A landscape with many peaks, sampled at points; each row gives a point and its height.
From any point a climber steps to the highest of the 2 points nearest to it. It stops when none of these is higher. Distance is the straight distance between rows; heights are no part of it.
q485 (h 690): [-12  10   2 -17   7  -7  10  10  26  10   3 -13   3  10   5 -15   2  11
   5 -27 -23  31   5   4  11 -28   1 -27   4  21 -12]
q506 (h 189): [ 17  23   9   6  -8 -22 -33 -16   5  -9   5 -15   3 -14 -16   8  14   5
   5   4 -10  11 -17   1   0  -6   1 -36  -7  17  14]
q720 (h 613): [  2  -3  -7  14 -30  -9  20   2   5  13 -21  -1  23  28  -7  -3  -5  -8
  -4   9  35   1  -3  -2   3   6  19  17  -3  -6   8]
q55 (h 592): [-16  -4   4  17  28 -13  -5   4  44  -8 -24 -12  -3 -19 -21  -9  11 -18
 -16 -10   0   9   3  12   5   2   5 -20  14  -7  -8]
q815 (h 637): [ -6  -8   7  16 -22 -17  22   5  22   5 -31  -3  23  23 -16   3  15  -7
   0  14  40   9  -4   0   4  10  11  11  13  -7  13]
q812 (h 520): [  3 -10   6 -25  -5  -8 -28  -1  -7 -10   6  31 -18   0 -17  23  -6 -19
   6  30  -5  11 -19 -14  -7  -9  24  -9 -15  31  18]
q935 (h 617): [  5  -5  -8   8   3   8 -16  -5   7  -3  -4  -5  -5 -18  -4  -7   0   9
 -13  -1 -16   8  -1  11   0   8  -2  -9  -5  -2  -6]
q833 (h 270): [ -8  21   1   8  -7   4  17   4   3   9  -7 -21   5  19  20 -23  -5  13
  -2 -12   0  -7  21  -5  13  -7   0   0  10 -12   3]
q83 (h 304): [ -4  19  -4   2   8   6   5 -16  14   2   9 -16   3   5  19 -33  -3  10
 -10 -18  -7  11  20  -4   5 -27  -2 -13  -3   4  -3]
q888 (h 573): [ -7  -7  -4  -4  10   3  -2   9  24   0   6 -11   0  -7  -8   1   3   8
  -5 -13 -23  14  -3  15  20  -3  13 -34  17  12 -14]
q491 (h 664): [  4   2   6 -13  -8 -11 -10   6  10   1   1   1   4   2 -10  22  29   5
  16   3  -8   1 -16  12  17   5  25 -42   2  18   0]
q808 (h 532): [-14  13 -12  12   9  -1  23   6  -5   7 -13 -18  -7   2   9   3   5  18
  -5 -21  -3   0   6  -1   4   9  -9   7   6 -14  -6]
q921 (h 688): [  0 -13 -23  13 -10 -12   4  -6 -10   8 -11 -15  12  -9 -19   4 -21   0
 -13  -9  27 -11  -9  -6  -7  12 -11  30 -10 -23   2]
q409 (h 616): [  8   0   8 -11  17  10 -15 -17  -8 -22  31  13  -8 -11  16  -1 -11   4
   2 -11 -32   8  11   3 -11 -28 -20  -7 -10   3   0]
q905 (h 727): [  7 -17 -15   0  -1  -5  -5   2  -7   4  -6   4   5 -20 -11   6 -16   1
 -14   9  31  -7 -21  -8 -15   9 -13  23 -17 -18   2]
q878 (h 508): [-19   2  -2  11   6 -12  21  27  24   6 -30 -17   5  20  -6   0  20  15
  -2  -6   2   9  14 -11  19   4  -9  -2  28 -12  -3]
q820 (h 576): [  5  -6  -3  -2 -29   9   0   0  -8   9  -8  15   4  28   4  -7   8  -9
   5  27  13  10   2  -6   8   5  17   3 -14  11   6]
q931 (h 696): [ -7  -7  -1  -5  10  29   7  16 -13  -3  14   4  -2   6  24   7   2   2
  10  -2 -31  -1   2  -7   1  14 -18  12  10  -4 -19]
q46 (h 102): [  0 -16  -4 -16  -9  14   2  12  -9  -4  -2  29  -7  17 -14   2 -22 -16
 -16  49   9   9 -12 -21  -6  -9   7  21 -10   6  17]
q57 (h 683): [  3  27  -3  11  -2  -4  18  -6 -23   0  -1  -7   3  -2  18 -14  -8  10
   2 -28   8 -29  13   5  -9 -17   4   9   5  -9   4]
q500 (h 221): [ 15   2   0  -6 -18  -6 -18 -12 -17   5  11  18   1  16  -2  -6  -7 -15
  -3  35  15   8  -5 -23   0 -17  10   6 -26  24  25]
q933 (h 533): [  1   4 -19  25   0  -8  -1 -19   6   5 -14 -16  -3 -12  -5 -12 -14   6
 -24 -13   3   5  12   0  -9   1  -8   9  -9 -21   1]
q419 (h 713): [ -8  17   6 -20  -2  16  28   5 -27   2  13  11  -4  20  40  -4   8 -11
  20  -2   6 -12  11  -1  -1 -11   5   1  13   8   1]
q661 (h 673): [  1  -9  10   8 -17  -4   4  12  26   5 -26  -5  21  17 -10  -1  26   4
   3  12  20  10   1   2  16  15   5   0  11  -6   4]
q961 (h 539): [-17  33  -7   6  29 -18  31  -6  19  16  -4 -15  -7   0  10 -17  -7   3
 -12 -36   4  19  13   8  -4 -35 -10  -4  -1   6  -7]
q410 (h 647): [ -2  29  -9   5 -11 -10  31   4 -19  10 -18   5  -1  18  16   2   6  -2
   3 -22  19 -19   8   4  -7  -7  21   3   5   5   2]
q490 (h 257): [ -6  16   2   6 -20  15   9   3 -12   9  -1 -14  13  23  30 -23  -7   2
   8   0   8 -24  24  -8  15  -1   7   9  12 -12  -2]
q251 (h 487): [ 21   8   5  -3  -3   0  -2 -17 -26   5   7  33  -4   4   9  -9 -24 -12
   0   9  19 -27   8 -16 -21 -24  -6  10 -11  10  13]
q678 (h 552): [ 11 -17   0  -8  -3   4 -27   3  -3   4   3  17  -2 -13  -7   8   0  -1
   1  23   3  -4 -15   1  -3   7  -2   5 -18   8   4]
q363 (h 478): [ 22   4   0 -11   3  -8  -5 -13 -21   6   2  36  -8  -1  -1   3 -26 -11
 -16  22  22  -9  -6 -22 -19 -21  -9   8 -19  14  18]
q370 (h 863): [ -5  -3   5  15  11 -23   0 -13  18  -4 -26 -23   8 -32 -38  -8  -4  -8
  -9   1  21   5 -23   4 -14   9  -4   4 -16 -24  13]
q707 (h 618): [-10  -1 -20   7   6 -20  20  -4 -11   5 -28  -6  -8 -13 -17  27   9  -1
  -2 -18  27  -8 -10   5 -13  21  -4  15  -1 -14   0]
q322 (h 586): [-16  36   2  -4  17 -12  32  -1   6  11  -2 -21  -6   6  11 -26  -8  15
   3 -33   2   8  15   6   5 -34  -2  -3   9   6  -1]
q287 (h 743): [-17   5  -6  -9  25  22  16   7  -8  -7  19  -4  -4   4  34  -8 -10   0
   4 -14 -33   9   0  -9  -1   7 -19  21  13 -11 -20]
q705 (h 560): [  3 -31   4  -7   5   9 -18   3  -1  -6  42   9 -19  -8   0  34 -20  -5
  16  11 -32  -7   4  13  15  -2   4 -18  13  -2  -2]
q339 (h 346): [ 17   3  -3  13  -7   3 -27 -25  -7  -2  14  -4   0  -8   6 -27 -15   7
 -10   9 -11   1  14  -9  -5 -13 -13   2 -21  -1   9]
q806 (h 574): [ 13  -4  23 -16  15   5 -21 -18 -11 -13  23  27  -9 -17   5  26 -14   2
   4  -7 -31  -1   6   3 -16 -22 -26  -8 -10   9   4]
q513 (h 815): [ 18  10  13  11 -25 -23  -4 -11  13   9 -16  -5  23  15  -6  -9  16  -3
   0  19  19  11 -11  -1   8   1   0 -13  -3   9  26]
q260 (h 651): [-11  -7 -22   7   0 -22  14  -7 -10   5 -22 -20   7 -15 -32  18  -8  -8
  -9 -20  32  -9  -9   3  -8  16  -9  24  -5 -21   6]
q443 (h 757): [-13  20   6 -26  16  12  34  10 -24  -3  16   6  -4  13  42   1   4  -4
  20 -12  -5  -7  -1  -6  -1  -3 -11  17  19  -1  -7]
q464 (h 769): [ 13  -2  14   3 -26  -9 -23  -7  16   5  -5  -4  26  12 -11  -5  15  -1
   7  28  11  15 -12  -1  13   7   8 -12 -10  12  18]
q403 (h 237): [ 12   5   5   4 -28  11  -9  -7 -16  12   7   3  11  20  17 -23  -6  -6
   6  19  12 -19  17  -9   7  -8   4   7 -12  -2  11]
q248 (h 63): [ -4 -20  29   8   8  -3   2  17  36 -18  -1 -27  20 -17 -44  -7  -3  -5
  -5   0  25  -7  -2   5 -14  27  13  21  -2 -16 -17]
q169 (h 380): [  2 -17  -1  17 -12  12 -23   0  25  -1  -8 -11  19  -7 -14 -20  -9   7
 -13  17   2  12   5   2  10  16  -1  11   1 -15  -8]
q178 (h 246): [  2   1   0   6 -29  19   4   4  -8  13  -4  -1  11  31  21 -16  -2  -6
   9  17  13 -13  16 -11  13   9   6  13  -3  -9  -2]
q426 (h 582): [  1 -33  10 -12   1  17 -21  10  -1   5  30  21  -9   0  -3  42 -13 -18
  18  17 -26 -14  10   4   8   4  -1  -8  12   7  -3]
q847 (h 491): [ 13   0  -8 -14  -2 -11   4  -7 -17   1 -10  34 -18  -1  -7   5 -14  -8
 -14  22  20   4 -18 -10 -19  -7   4   5 -16  13  16]
q654 (h 559): [ -3 -22   3 -19   5  21  -2  21  -8  -4  33  15  -6   5  10  36   2  -7
  20   4 -33  -4   3  11  13   4  -2 -12  16   8 -14]
q901 (h 72): [  5 -20  31  13   8  -2 -12  10  40 -13   3 -20  22 -12 -44 -21  -5  -6
  -4  11  14  -6 -10  11  -3  20  14   6   2  -6  -8]
q526 (h 660): [  1 -11   9 -14   2  26 -10   8 -13   0  17  21  -4   6  18  20  -2  -6
  12   8 -27  -7   9  -4  -7   0 -20   3   0   3  -6]
q894 (h 482): [ -7  25  -9   3  28 -10  29 -10   1   2  -4 -14 -16 -17   6  -9   4  13
 -14 -35  -9  19   2  14 -10 -23 -10  -8  -4   3   0]
q809 (h 893): [ 12  15  16  19 -13 -34   3  -9  16   5 -27 -14  14   4 -11 -12  18  -6
  -9   7  11   9  -8   2   2  -7 -11 -15   8  -5  31]
q918 (h 228): [ 13   1   4  -4 -25   5 -16 -12 -16  11  14  15   4  21  10 -15  -3 -15
   8  30  11  -6  14 -18   1 -15   7   5 -22  12  16]
q928 (h 621): [ -4  -2   0  -8   0  -8  -6   8  31   3  10 -13   8   9  -1  -6   0   7
   1 -15 -27  23   1   3  18 -20  13 -46  13  16  -8]
q929 (h 612): [ -2   7 -19  18  -1   1   2 -15 -17  -1   1 -12  -6  -3  16 -15 -31   4
 -13 -22   0 -19  14  -6 -17  -1 -13  24  -1 -23  -5]
q304 (h 652): [ -4  -6 -25  15 -12  -3   0  -6 -20   5  -3 -12   8   2   0  -1 -29  -1
 -13 -17  12 -23   3 -12  -9  14 -15  36  -1 -25  -6]
q710 (h 677): [  1  17  -3  -9 -12   5  29  -1 -22   5  -5  14 -12  26  22  -2  13  -4
   8  -3  10  -7   8   1  -2  -6  17  -5   2  13   5]
q358 (h 606): [ -3 -21  12 -17  -5  20 -21  11  -4   8  24  26  -3  19   9  39  -3 -26
  22  17 -29  -3  20  -8  -6  -8   4  -6   1   9   0]
q398 (h 553): [ -3  -2  -2 -13   6   6   9  13  -6   0  -5   9 -10  -8   6  20  29  10
   7  -9  -7   2 -14  14   2  11   5 -15   1  12  -6]
q852 (h 588): [-15  -4 -15   3  15  -6  19   6 -10   1 -20   1 -13 -16  -3  29  19   7
   3 -17  14  -3 -13   0  -9  30  -3  14   7  -8 -12]
q331 (h 513): [-19 -16  14  20  29 -21   0  19  52 -23 -18 -12   2 -11 -27 -11  14 -32
 -13  -6   8   1  10   9   0   3   8  -5  20 -13 -10]
q732 (h 81): [  6 -23  24   7  -7   6 -24   8  27  -4   5 -10  27  -9 -30 -12   1   3
   1  25  15  -3 -12  10   9  19  16   6  -1   1  -3]
q220 (h 505): [ -5  -1   5   3 -14  20   1  16  12   7 -10 -14  13  27  14 -16  10  14
   3   2  -9   3  19 -10  27   9  -2  -5  10  -8  -5]
q112 (h 123): [ 11  15  -2  -3 -11 -19  10 -11  -4  11 -19  10  -7   2  -4   5  27   0
   1   6  18   8 -12   7  -4   4  13 -16 -11  17  14]
q700 (h 447): [-17 -19  13  22  14 -14  -5   1  47 -18 -24 -20  14 -18 -34 -12   2 -19
 -13  -2  16   9   5   3  -7   9   0   9   9 -22  -4]
q753 (h 42): [-17 -20 -20   8  -5  -5  15   1 -14   1  -6  -2   7   6  -8  18   4  -4
  -1  -3  26  -8  -5 -22   0  37  -1  39  11 -11 -21]
q889 (h 531): [  0  -9   5  -4 -21  22 -11  12   2   7   3  -2  12  21  10  -1  16   7
  10  11 -14   3  12  -3  22   5   5 -14  -2   1  -6]
q272 (h 463): [ -6  11 -10  24 -14 -28  14  -3   3  10 -29 -19  18   9 -17   3  -8  -5
 -13 -20  15 -11  10   4   1  -3  -7  13   4 -26  10]
q814 (h 418): [ 12  20   3  18 -19 -17  12  -4   5  13 -20 -12  17  20   5 -20   3   5
  -6  -6  12 -15  13  -1   8  -8   5  -3   3 -11  17]
q803 (h 578): [ 13  -8  -3   6  -8  -1 -18  -4  -1   6  -7  -2   3 -18  -9  -7   0  10
  -7  13   2   2 -10   2  -4  10  -8   6 -17  -4   7]
q897 (h 674): [  1   6  11 -30  21  14  -7  -6  -9 -25  42  10  -2   0  17  -2 -11  -2
  12 -15 -33  12  12   1  -5 -40 -12  -5  -3  -5 -11]
q377 (h 625): [  0 -14   0  -8  14  24 -12   7  -4 -11  25  13  -9  -9  10  15 -14  -1
   0  -4 -40   1   4  13  -1   1 -17  -3   7   2 -14]
q106 (h 111): [ -3  -9 -14 -10  -8  -3  17   7 -15  -4 -22  22 -19   5 -16   4  -1  -5
  -5  19  25  12 -19  -4 -13  12  17  13  -3   7   3]
q64 (h 503): [ 18   4   6  -2  -3   7  -4 -15 -24   5  10  18  -9   0  17  -7 -13   1
   3   4   6 -20  10  -8 -17 -12 -20   9 -11   1   9]
q447 (h 400): [ 22  23   4  21 -20 -21   5 -15 -10  13 -11  -5  20   5  -1 -20  -3   1
  -4  -6  18 -17   4  -1  -4 -13   6   0  -8  -2  18]
q15 (h 31): [-15  -1 -10  13  -6  15  13   4 -17   5   2  -6   4  16  26  -2  -5   1
   8  -5  -5 -17   7 -20   4  23  -8  27  13 -20 -16]
q587 (h 620): [  0   4   9 -18  -4 -11   1  14   9   4   9  -7   4   2  -3  16  21  15
  17 -13 -22  11 -12   8  17 -12  15 -45   5  16  -2]
q388 (h 203): [ 20  19   7  -2 -11 -22 -36 -16  -5  -5  10   0   0 -10 -12  17  13  -4
  13  14   8  10 -22  -6  -5  -4   7 -23 -19  28  18]
q371 (h 640): [ -4  20   2   0   0  10  15  -4 -29  -7  12   1   3  -5  33 -13 -15   2
   9 -18   6 -31  14   2 -10 -15  -3  16  18  -9   1]
q469 (h 93): [  4 -29  -2  -5  -1  21 -22  16   5   3  11  18  12 -11  -8   6 -15  -7
 -11  41  17  -5 -16 -16  -1   4  -5  27 -14  -4  -2]
q400 (h 721): [  7 -14  17   4 -19  -3 -19   8  30  -2 -10  -6  28  10 -16  -9  18   4
   5  22   1   8  -3   6  20  11   9 -12  10   1   9]
q209 (h 494): [  4  -9  -6   1   7  -2 -23 -10   8 -11  31  -5 -11 -16  -3  13 -12   3
   2  -1 -29   4  -5  18  11  -4  16 -34   0   9  -3]
q239 (h 768): [ -3  -5   4  11  11  -9  -6  -3  20  -3 -24 -15   0 -29 -31  -5   7   0
  -7  -3   7   1 -12  12  -5  17   2  -1  -5 -16  -1]
q954 (h 88): [  4 -30   9   1  -7  18 -25  17  13  -1  13   4  22 -11 -19  -3  -7  -2
  -1  36  19  -5 -15  -2   8  14  12  21 -12   5  -6]
q782 (h 543): [-12   6   4  -4   3   0  25  23  12  13 -25  -6   3  15   1  11  34  15
   5  -9   3   7   2  -1  20   7   2 -12  17   4  -7]
q776 (h 776): [  0 -12 -12   3  10 -12  -5  -7   4   2 -13 -13   6 -34 -27   0 -11   2
 -11   0  27  -2 -25   0 -18  12  -9  16 -21 -23   9]
q62 (h 530): [  8 -25   2  -3   2  14 -33   4  -1  -1  15  13  -7 -20  -9  12 -15  -1
   1  14 -20 -11  -6   7   1   7  -8   1  -4   4  -3]
q114 (h 554): [  5 -14   1  -6 -23  15 -22   5  -6   9   8  12   7  17   4   6  11  -6
  12  24  -7   1   8  -5  12   2   7  -4 -16  10   1]
q801 (h 705): [ 13  -3   2  -8  19  -6 -21 -12  -9 -14  14  12 -17 -33   0  13  -5  12
  -5 -11 -25   2 -10  17 -16  -5 -13 -16  -8  11   5]
q505 (h 658): [  5  -1   0  -7  21   5  -2  -5 -12 -12   3  15 -18 -26  11  12  -4  14
  -8 -18 -18   3  -6  15 -20   0 -23  -3  -5   0  -2]
q342 (h 583): [  7   3   6 -17  -8   8   2  -6 -21  -1  12  19  -9  15  22  10  18  -4
  15   4  -6   0   8  -4  -5 -14   1 -13 -13  15   5]
q101 (h 406): [ -5 -19   5  21   3   2 -18  -1  42 -10 -13 -14  19 -15 -28 -18  -6  -5
 -17   8  10  13   5   7   1  17   6   6   7 -17 -10]
q549 (h 327): [ 12  15   1  10  -6   3  -5 -21  -4  -1   5 -11  -1   0  10 -26  -2  15
  -9  -5 -10   1  16  -2   1 -14  -6  -9 -11  -2   8]
q37 (h 581): [ -4   6   4 -18   0   4  16  16  -1   9  -2  -2  -1   6   7  14  30  17
  11 -15 -13  10  -8   9  15  -3   5 -25   2  16  -5]
q744 (h 562): [ -9   2 -11   2  10   5  23   9 -13   4 -11   0 -10  -2  14  19  17  14
   2 -17  -1  -1  -6   0  -2  19  -9  10   6  -5 -10]
q250 (h 631): [ -5 -13   2 -19  -8  23  -8   7 -11   3   5  33 -12  21   7  21   3 -23
  13  24 -14   4  10 -10  -8   1   1  -1  -1  17  -2]
q475 (h 711): [  7  10   8  14   2 -20 -21 -16  21  -3 -18 -18   6 -21 -22 -15   8  -5
 -10   6  -2  13 -15   8  -5   5  -4 -19  -4  -2  13]
q810 (h 632): [-13  38  -1   7  11 -10  30   1  -9   3  -5 -20   3   1  13 -20  -9  14
   0 -35   4 -15  16   7   0 -29   8   4  14  -7   2]
q640 (h 682): [-11  -3 -12  16  19   2  -5  -3  24  -3 -17 -12  -6 -24 -13  -4   4   2
 -19 -12  -4  12   2  13  -1  12   3  -7   5 -11 -14]
q390 (h 527): [  8   1  -5   4   1   9   7  -7 -20   2   0  10 -10  -4  19   2 -12   6
  -1  -6   0 -16   5  -6 -16   4 -23  16  -4 -11  -1]
q738 (h 561): [  0  12  -5   4  14  -1  22 -10 -27  -7   2   1 -12  -5  23   6 -18   8
  -3 -30  -1 -19   3   0 -23  -2 -22  19   6 -17  -2]
q947 (h 509): [  5 -33  10 -11   2   2 -19   5   4  -5  33  10 -20   0 -16  30   0  -8
  24  22  -3 -22  -6  12  21  16  25 -14   7   7  -7]
q784 (h 25): [ -9 -17  -9  17  -3  26  -4   8  -9   0   7  -4   2   6  14  -2  -7   2
   2   7 -16  -8   8 -22   1  25 -17  30   9 -20 -22]
q817 (h 506): [  2  -7   1 -26   3  -7 -10  -1 -10  -9 -11  33 -23  -3 -19   9  -5  -8
  -7  31   7  11 -26  -7 -13  -2  14  -2 -15  24  17]
q611 (h 570): [ -3  12 -18  19   7   6   4 -18   2   1  -1 -12  -8  -6  19 -20 -16   6
 -21 -20  -3   4  18   2 -10  -7  -8   9  -8 -12  -7]
q520 (h 610): [ -7   0   2 -22 -10  21  12   3 -23  -3   4  28 -19  33  17   8  10 -18
  17  15 -10   4  14  -8  -7  -6   9  -4   0  15   2]
q110 (h 151): [  4  23   8  -2   1 -18  13  -4  10   8 -12 -14   1   5  -1 -11  22  16
  -4 -15 -11  12   1  -2   9 -22  -6 -32   3   9  13]
q218 (h 704): [  2  -3   5  -8 -10   1  -2   9  11   5 -14   6   4   6  -8  10  32   4
   9   9   5   6  -9  10  15  15  18 -19   2  13  -2]
q380 (h 548): [ 11 -16  17 -16  13  -2 -29  -7  -7  -7  23  25 -14 -24  -3  36 -21  -2
   8   2 -27 -11  -7  10  -7  -6 -10 -15  -3  13   5]
q71 (h 605): [  2  13  -3  -8  26   3  21  -6 -19 -12   5   7 -18 -12  21   5  -7  13
  -6 -29 -14   2  -3   6 -18  -4 -28  11   1 -10  -5]
q718 (h 492): [ 10 -29  12  -8   7   9 -23   9   7  -7  22   7 -12 -14 -25  11  -3  -4
  11  18   2 -24 -10  15  12  23  16  -1   4   7 -12]
q589 (h 793): [ 11  16  12  19 -11 -27 -22 -13  25  -8 -15 -20  13  -4 -16 -20  10 -11
 -11   9  -1  21 -12  -1   1  -7 -13 -26   9   4  25]
q159 (h 595): [  4  16  15 -14   9  18  12 -14 -26 -11  21  15  -3  -2  31  -9 -11  -2
  16  -6   0 -23  17   2 -11 -26 -20   9  13  -8   4]
q341 (h 626): [-11   9  -5 -14  13  13  11  10   8   3  10 -12  -4   2  13  -8   2  13
  -2 -26 -26  23   3   8  10 -14  -3 -12   0  10 -15]
q379 (h 653): [-10 -12 -13   0  28  27  -3   9   2 -12  23   9  -7 -13  19   8 -19  -4
 -10 -12 -36  11   0  11  -2  10 -15   8  14   1 -27]
q977 (h 55): [-16 -15  14   3   5  -7   4  15  21 -16  -9 -28  15 -18 -36   8  10  -2
  -3  -5  28  -4   2  -3  -8  36   9  30   6 -16 -26]
q941 (h 48): [-18 -20  -5   3   1  -7   5   6   1  -9  -7 -18  11 -15 -25  17  11   1
  -1  -4  30  -4  -2 -15  -5  39   1  39   7 -15 -25]
q189 (h 550): [  1  13   4  -5  18  18   6 -21 -18 -20  23   6 -10  -9  27 -21 -19   3
   1 -13  -7  -9  17   4 -13 -26 -23  14   6 -11  -2]
q606 (h 479): [ 12 -21  10   1  21   2 -17   5  12 -11  14  -3 -14 -23 -36  -2  -7  -1
   3   4   3 -22 -17  21   2  27  15   1  -2   0 -14]
q16 (h 480): [-21   3  -9  16   7 -16  16  24  35   6 -28 -16   1  25  -1 -19   9   1
 -11  -7  -1  12  20  -8  13 -14 -11  -5  24 -11   7]
q440 (h 116): [  3   3  -5  -6 -17 -10  16  -2  -9   2 -24  17 -14  14 -15  -2  12  -3
  -1  19  18  17 -15   4  -4   8  26  -4  -6  17  11]
q533 (h 537): [  5  -4   4 -12 -16 -13 -27  -3  -7  -6  11  22 -11   6  -6  27  12 -14
  17  22  -6  13 -11  -6  -1  -5  32 -21 -14  29  12]
q754 (h 440): [  1   4   2  25 -19 -23  13   1  17  10 -28 -15  21  18 -10  -8   2   0
  -9  -2  15  -1   8   1   8  -1  -6   6  11 -21  19]
q655 (h 98): [  3 -21   0 -14   1  17 -22   6   2   4   6  29   2  -1  -7  12 -17 -19
 -14  46  11   0 -12 -22  -2  -8   0  19 -17  10  13]
q856 (h 526): [ -1 -20  -6  -3   6   0 -10  -1   8  -6  49  -4 -13  -4   5  21 -22   1
  11   5 -33  13   4  11  21 -12  19 -34   5   0  -8]
q277 (h 366): [ 22   9  -4  21 -14 -12 -12 -20  -7   8  -1 -10   8  -9  -5 -27 -17   9
 -14   7   9  -4   2  -6  -6  -7  -9   9 -18 -10  16]
q497 (h 650): [ 15  10   1  -1  14 -18 -23 -16  -8  -7   0   1 -15 -40 -14   4   6   9
  -4  -4  -7   1 -23  11 -20   2 -10 -17 -17  13  15]
q94 (h 213): [ 15   6   3  -4 -20 -12 -34 -11  -6   1   9   8   8   5  -8   8   7  -9
   7  30  12  14 -16 -14   2  -7  14  -8 -27  29  21]
q762 (h 694): [-19  -6 -14   1  31  23  12  16   3  -5  18  -4  -1  -4  21  -1  -6   5
  -4 -17 -33  17  -3  -3   6  15  -7  16  16   1 -33]
q681 (h 558): [  6   1   1 -14 -16  -1  -8  -5 -12   1   4  19  -7  14   7  16  25  -3
  13  11  -5   9  -1  -2   4  -5  17 -22 -16  22   7]
q579 (h 514): [-13  20  -3  -5  11 -10  38  16  -1  18 -22  -8  -9   8   7  15  26  16
   7 -22   6   7  -5   5   9   3  -2  -7   9   3  -3]
q408 (h 37): [-19  -6 -18  17  -2  -1  19   2 -15   6  -6 -11   8  16   9  11   4   6
   2 -11   5 -14   6 -21   8  32  -3  32  15 -17 -18]
q498 (h 134): [ 12  21   8   2  -7 -20   7 -11   2  10 -18  -5   1  -3  -5   1  31   8
  -1  -3   3   7 -10   5   3  -4   0 -27  -5   9  16]
q449 (h 593): [  6   3  -8   5 -33   3  14   2 -13   9 -12  11   6  34   1 -15 -11 -12
  -1  20  24  -1   2  -5   1  -1  27  15  -7   4   7]
q261 (h 752): [-10  13  11 -37  17  19   5   3 -15 -15  35  -1  -2   3  29 -14  -3  -4
  21  -9 -22  10  11  -2   2 -31 -17   8   9  -7 -11]
q93 (h 642): [ 12  13  11   4  10 -19 -27 -13   8  -3  -8 -12  -2 -30 -30  -4   8  -4
   0   3   3  -1 -34  13 -11  11   0 -19 -15   6  14]
q530 (h 493): [ -7  -1 -13  27  -5 -25   6 -15  14   4 -25 -23  10 -10 -24  -5 -15  -7
 -21 -12  15   6   7   3  -4   1 -12  12  -2 -29   9]
q479 (h 170): [ 10  23   7   4  -4 -21 -11 -16  12  -6  -1 -17   5  -4  -6  -6  19   9
  -4  -8 -17  18  -4  -5   4 -19  -5 -44   1  14  12]
q360 (h 622): [ -4   8 -17   7 -11  -4  23   3 -23   8 -14  11  -7  19  14   7  -5  -7
   1 -15  19 -19   1  -4 -11   9  12  18   4  -2  -5]
q463 (h 475): [ -4   2   2   4  -7  -2   5  17  30   8 -19 -14  10  24   5 -23  14  13
  -5  -4 -10  12  16  -9  19 -10  -5 -18  16  -4   8]
q25 (h 825): [-12  20   5 -28  16  16  22   6 -16  -6  23  -9  -7   4  34 -20  -3   6
  14 -15 -15   3   6  -2   6 -17 -13  13  11  -5 -11]
q423 (h 575): [ -9  15 -11 -15  24  13   9  -2  11   1  19  -8  -5  -1  27 -20  -7   2
  -6 -30 -15  23   5   7   1 -24  -7   3  -6   8 -22]
q361 (h 504): [  7 -20  -2   2  14   4 -30   2   8  -8   7   2  -7 -33 -23  -4 -15   2
  -6   8  -5 -10 -16  14  -6  19   2   2  -6  -2  -7]
q826 (h 106): [ -4 -18 -11 -13  -6  10   7  11 -10  -7 -10  27 -11   7 -14   5 -15 -10
 -10  37  21  10 -19 -17 -11   8   9  23  -2   3  -1]
q867 (h 534): [ -5  -6  -1  -2  12  12   1  16   7  -2  -3  -7  -7 -14  -7   7  13  13
   0 -10 -15   5  -5  17  13  15   6 -15  13   4 -17]
q366 (h 285): [-15  20  -2  -3   1  15  14  -4   1   2   9 -22   1  11  30 -36 -13  11
  -1 -15  -2   1  25  -2  10 -20   2   1   9  -5  -5]
q167 (h 528): [ -6  11  -8  -4  21  22   5 -14  -4 -12  23  -2 -10  -6  33 -20 -14   2
  -9 -19 -14   9  14   3 -10 -17 -17  12  -4  -4 -13]
q511 (h 541): [ -5 -18   0 -15   2  21   4  25  -8  -2  14  13  -5   5   7  31  21  -2
  19   3 -16  -2  -4   9  16  16  11 -16  14  17 -20]
q8 (h 602): [-12   0 -28   8  -4 -15  26  -1 -25   5 -20   7  -5  16  -4  24  -3  -9
  -1 -19  23 -14  -6  -7 -12  22  10  26   8  -2  -8]
q172 (h 525): [ -2 -26   5 -14  -2  15 -11  16  -1  -4  18  21 -12   3  -9  31  13 -11
  19  19  -4 -11  -3  12  15  18  24 -13  12  19 -17]
q430 (h 383): [ 24  19   3  20 -14  -7  -8 -19 -19   6   6  -3  12  -2   3 -30 -17   6
  -1  -3  13 -26  11  -5  -7 -17   0   9 -11  -3  15]
q433 (h 501): [-10  25 -12  10   8 -17  36   6 -15  13 -19 -13  -7   5   7  15  10  12
  -2 -31   7 -10   5   7  -1  -1  -4   3   5 -10   1]

Two climbers start at each pair of points below. Name the first point that both come to, or write -.
q408, q220 | -
q826, q114 | -
q388, q847 | -
q463, q366 | -
q363, q46 | -

Call two points neighbours if one is among the 2 nearest of the other. Go from one point of each pair to the other, from neighbour to neighbour, staying as high as possible. Name the lowest point that can't be avoided.
q782, q809 | q433
q250, q921 | q606
q25, q287 | q784
q485, q57 | q167
q809, q370 | q380
q809, q801 | q93
q25, q370 | q8
